The views of a scene show one set of named points, each view turned or mirrored, and shifted as a whole, with a little noise and some points left out.

Scene 1
View 1
j68: [ -7   2 -19 -21   6  -1  28 -10   0 -20   5   8   8  18   6   0 -10  26
   7  43]
j403: [-10 -14 -24   1 -27  -2  10  -4  -3  17  20   6   8   1 -11  -6  11  19
 -16  11]
j631: [ -7 -22 -24 -35 -19  -7   0   4   4   7   8 -18   9 -11   5   2   2  -6
 -10  -5]
j778: [ -4 -26 -31 -39  -9 -10   9  10   3  -8   8 -14   4  -2  12   3 -15  -4
  -4  10]
j208: [-12  -5 -14  -7 -33   5   0  -3   3  17   9  -9  17 -13  -5  -7  16  -1
  -9  -8]
j958: [ -8  14  -1 -35 -11   5  10 -18   2   6  -8  -9  22 -10   0  -2  24   8
   3   5]
j616: [-12 -16 -15 -17 -37   3 -10  12   5  18   4 -26  17 -26   7  -4  11 -20
  -9 -24]
j371: [-16  11   5   3 -26  12   6  -4  -2  22  -5  -3  22 -19   1 -10  27   2
  -5  -2]
j44: [ -9 -30 -26 -10 -19  -6   3  23  -5  12  12  -6   1 -13  11  -5  -8  -7
 -14   2]
j637: [-13   7  -5   2 -32   8   5 -16  -2  26   7   1  20  -8 -14  -9  32  15
 -12  -2]
j969: [ -5 -30 -30 -32 -25  -9  -4  11   3  12  13 -19   6 -12   3  -1   0  -8
 -15  -9]
j845: [ -4 -10 -16 -40  -5  -3   9   5   1  -2  -3 -15  10  -8  12   0  -1  -2
   0   9]
j715: [ -9  -6 -17 -12 -22   1   8  -3   1   6   9  -7  13  -4   0  -3   6   7
  -5   6]
j378: [ -7 -21 -30 -19 -17  -6   8   4   1  -2  16  -8   7   3   2  -1  -8   6
  -6  12]
j176: [-11   1 -20 -14 -25   5   9 -12   6  -2   9 -10  19   4  -5  -1   6   9
   1   9]
j376: [-11  -8 -22  -2 -20  -1  13  -2  -2   1  14   2  11   6  -1  -4  -1  14
  -4  18]
j211: [ -9 -22 -21  -6 -15  -6   9  10  -9  18  14   7   1  -7   0  -6   4  11
 -18  12]
j887: [-10  -5 -12 -14 -12   3  13   7  -2  -4   1  -7  11  -7  12  -3  -4   0
   1  14]
j158: [-10 -14 -25 -14 -30  -1   2  -4   4  11  16 -11  13  -2  -5  -2   6   4
  -9  -1]
j230: [-12 -26 -31  19 -35  -2   5  11  -3  13  27   2   6   0  -4  -8  -6   8
 -14   7]
j825: [-14  -8 -16   7 -36   6   2   2   1  15  13  -8  16 -11  -2  -7   9   0
  -8  -3]
View 2
j631: [  2  19   8   7 -19   5  11   2  35   4  -8 -37 -12   7  -3  18   0  -6
  -2  -2]
j887: [  4  19  -5  17  -6   2  15  -4  25  -1  -6 -16   9   7   1  19 -12  17
   0 -15]
j845: [  3  15   2  17 -10   3  19   1  45   1 -11 -29   1  16  -3  19  -1  11
  -1  -7]
j778: [  4  14  -9   1  -4  -6  14   3  42   8  -9 -39   0  17   4  21   1  -1
  -7  -4]
j68: [  4 -14 -26  17   8  -8   4  12  36   4   1   8  26  17  -1  27 -11  26
 -11 -10]
j825: [  4  29  10  14 -21   6  -1  -6   4  -3   1 -10 -11 -14  -2  13 -14   1
   1 -11]
j371: [  1  28  23  35 -29  20  11  -5   9 -10  -1   6  -4 -12 -12  11 -15  17
  11 -15]
j376: [  3   8  -9  11  -6  -2  -3   2  12   1   6  -3   6  -2   0  19 -12   6
  -6 -10]
j958: [  3   5  19  38 -28  23  13  13  49  -7 -14   4  -8  11 -18  18  -5  27
   2  -6]
j158: [  3  16   5   8 -20   5  -3   5  18   1   0 -15 -14  -3  -3  16  -7  -3
  -5  -3]
j616: [  4  45  24  14 -31  11  13 -12  20  -3 -12 -38 -26  -7  -3  11  -6  -5
   6  -9]
j44: [ -1  25   0   4  -8  -1  17  -9  15   3   8 -39   5   2   3  16  -6 -13
   3  -7]
j208: [  3  25  17  18 -27  12   1   0  12  -4  -2 -11 -16  -9  -6  14 -11   3
   3  -8]
j211: [ -7  11   1  10 -10   5  12   2  11   0  19 -16  13  -2  -5  16  -5 -10
   4  -3]
j715: [  3  14   5  16 -17   6   3   3  21  -2  -2  -9  -6  -1  -4  16 -10   7
  -1  -7]
j378: [  3  11 -10   4  -6  -5   2   3  25   4   0 -24  -1   7   1  20  -5  -3
  -7  -4]
j176: [  6  10   0  16 -16   4  -7   6  23  -1  -9  -1 -10   0  -1  18 -13  14
  -8  -9]
j403: [ -3   0  -2  11 -14   6  -8  11   3   0  20   9   5  -9  -8  16 -10  -6
  -4  -1]
j230: [  0  20  -7  -1  -9  -4  -6  -4  -8   2  17 -15   0 -14   5  14 -13 -15
  -4  -7]
j969: [  2  24   7   1 -18   4  10   0  30   4  -3 -42 -15   5  -2  17   2 -17
  -1   0]
View 3
j230: [ -3  -7  21  11 -14  -1   2  26   5  -5  13  22   3  -8 -13  13  -8  11
  17  -2]
j44: [  3 -25  20   9  -9  16 -19  11 -12  -4  13   8  -3  -6  -5  14   1   1
  16  -5]
j371: [-21 -23  38   4  10  -7  -4  -7  34 -12  19   0   0 -27   4  12 -12 -11
 -13  -1]
j958: [-18 -29  29   7  18  24   2 -16  23 -15  10  20  -9 -27  19  15  -1 -14
 -34  -2]
j176: [-13 -17  15  15  -2  21  13   3  17 -16  11  28  -5 -19   4  19  -8  -1
 -17   1]
j378: [  1 -18  11  14  -8  27   0  12  -7 -11  10  28  -4  -9   1  18   2   3
  -1  -4]
j637: [-22 -22  35   4  16  -4   3   1  35  -5   6  18  -1 -30   9   8 -13   1
 -21   0]
j778: [  4 -28   7  16  -9  44  -8   3 -20 -12   8  23 -11  -7   6  20   6  -1
  -2  -4]
j969: [ -1 -35  11   9  -2  25 -19   7 -13  -2  -6  13 -10 -14   2  10  -7  10
   4  -1]
j208: [-15 -26  23   9   5   5  -2   3  19  -7   4   9  -4 -24   1   9 -16   4
  -6   1]
j616: [-12 -44  17   9  -1   9 -22  -5   3  -3  -6 -12  -9 -24  -3   8 -25   6
   4   1]
j887: [ -6 -20  22  14  -7  26  -1  -5   4 -19  23  13  -3 -11   3  22   6 -14
  -7  -2]
j845: [ -6 -33  19  12   2  38  -8 -15  -1 -17  13  11 -10 -15  13  20   5 -14
 -17  -3]
j158: [ -8 -21  16  10   0  15  -1  11   8  -5   2  23  -5 -18   0  12 -10   8
  -7  -1]
j825: [-12 -19  23  11  -3   0   0   8  18  -9   9   8  -1 -21  -6  12 -15   2
   2   1]
j715: [ -9 -20  22   9   1  15   1   5  12 -11  11  21  -3 -17   4  15  -4  -2
  -9  -2]
j211: [ -1 -15  32   3   1   7 -10  16   2  -4  18  26   1  -8   2  11  10   0
   8  -6]
j403: [ -7  -8  29   5   2   1   4  21  16  -4  13  34   3 -15   1  12   0   7
  -2  -3]
View 4
j825: [ 16 -11  -1 -14  13   1  -2 -16  -6  -2 -19  17   7   1 -10 -21  -8  -4
   2  11]
j68: [ 27  -2   5  47  21   0 -38  -9   8 -32  -8  32  20  18   2  14   8 -10
  -5  13]
j371: [  4 -24   7 -25  23   8  -5  -2  -7   0 -25  10  14  13  -1  -6 -14  -3
 -13  21]
j230: [ 27   0  -8  -7   3  -4  -9 -20  14  -4 -10  29   2   0 -18 -30   3  -7
  12  -4]
j378: [ 35   0   0  20  -1  -1 -18 -19   0 -20  -4  14   7  -5 -14 -11  -5  -6
   4   6]
j845: [ 34 -11   9  19  -4  11 -23 -11 -10 -21  -5  -4  11  -4  -4   3 -14   2
 -10  22]
j403: [ 17  -3   1  -3  17  -9  -7 -10  15 -14 -13  22   9   8 -14 -16  -6 -16
   0  -7]
j637: [  3 -16  10 -19  30  -4   6  -2  -6  -9 -23   5  16   8  -7  -5 -20 -15
 -11   7]
j211: [ 24  -5   1  -4  -3   1 -19  -8  22 -12  -8  14   6   7 -14 -14  -6  -5
  -5  -1]
j631: [ 36  -7   6   6  -8   4 -10 -15 -10 -18  -5  -9   5 -14 -13 -11 -21  -4
  -2  12]
j715: [ 21  -9   4   4  13   1 -10 -11  -5 -14 -13  11  12   2  -8  -8 -10  -8
  -4  11]
j616: [ 27 -16   4 -23  -6   8   2 -18 -23   1 -14 -11   0 -17 -14 -24 -23   4
  -1  20]
j887: [ 28 -11   3  12   6  10 -26 -13  -5 -14 -11  13  11   6  -2  -3  -2   4
  -5  21]
j176: [ 19  -8   4  13  24  -3  -8 -15 -14 -18 -16  17  14   2  -7  -4  -9 -10
   2  13]
j208: [ 17 -12   4 -15  13   1   1 -12 -11  -5 -16   7   9  -2  -9 -16 -16  -7
  -4  11]
j44: [ 35  -7   0  -3 -17  11 -25 -14  13  -7  -3   6   1  -1 -11 -17  -6   6
  -3  10]
j958: [ 11 -19  16   8  24   5 -10   0 -15 -21 -18  -5  19   8   2  11 -21  -9
 -19  22]
j778: [ 45  -1   2  29 -13   7 -27 -19  -6 -24   1   2   5 -12 -12  -5 -10   1
   1  15]
j969: [ 38  -4   2   1 -13   1  -8 -19  -8 -15  -2  -9   2 -18 -19 -18 -19  -2
   1   7]
j376: [ 23  -3   1  13  15  -1 -18 -14   6 -15 -12  26  12   6  -8 -10   2  -8
   3   5]
View 5
j637: [  5  15  10  19   6  10  -3 -18   3   6  14   0   0  -9  20   1 -25 -46
   2 -30]
j378: [ -9 -10  -4  12  29   2 -11  11 -18   5  17   8 -17 -22  -6  12 -12 -14
  15 -16]
j208: [ -5   2   0  10  11   4  -8 -16  -7  16  10   4 -12 -13  15  10 -21 -37
   5 -28]
j616: [ -4 -10  -7  -7   5  -7 -18 -27 -17  29   3  12 -24  -6  17  23 -16 -34
  -7 -30]
j68: [-13  -4  29  34  28  18  -9  27 -11 -23  24   8  -4 -26  -6   0  -9  -2
  34   3]
j230: [-25   3 -25  14  32   1   6   3 -14  21   8  -4 -10 -18   5   4 -23 -24
  28 -28]
j44: [-16  -4 -17   6  24  -8  -7  -2 -28  20   9   8 -29 -10   3  11 -12  -7
  10 -19]
j371: [ -8  14  20  19  -2   8  -1 -26  -2  12   7   1  -6  -3  31   2 -25 -33
   7 -25]
j376: [-17   0   3  22  25   8  -1   8 -10   3  14   2  -7 -21   3   4 -17 -19
  26 -17]
j958: [ 11   3  36  18   1  12 -17 -11  -3  -9  19  11  -8 -10  14   8 -15 -29
  -1 -13]
j778: [ -5 -19   0   6  26   0 -21  11 -25   3  17  16 -27 -20 -10  18  -4  -5
   9  -7]
j825: [-16   1  -4  12  13   4  -3 -13  -8  20   7   1 -10 -14  15   9 -23 -35
  15 -28]
j631: [  5 -11  -6   2  18  -2 -19  -4 -21  10  15  14 -25 -14   0  18  -9 -21
  -4 -17]
j403: [ -5  14 -11  21  27   6   6   5  -8   4  16  -5  -5 -15   6  -3 -21 -28
  17 -27]
j211: [ -9  13 -13  18  26  -1   4   3 -19   8  16   2 -19  -6   6  -2 -17 -11
  12 -19]
j176: [ -7  -7  13  16  18  11 -12   1  -4   2  16   5  -2 -23   6  12 -17 -33
  17 -20]
j887: [-15  -8  16  15  14   5 -11  -3 -17   4  12  10 -17 -14  10  11 -14  -8
  17  -8]
j158: [ -3  -3  -7  10  22   5  -9  -4 -10   9  15   6 -11 -20   3  11 -17 -34
   9 -25]

Which points are out of place in each view (at most two, in the order of its rows)? Write - if all are in place.
view 1 => j637
view 2 => j958, j403
view 3 => j845
view 4 => j44
view 5 => -
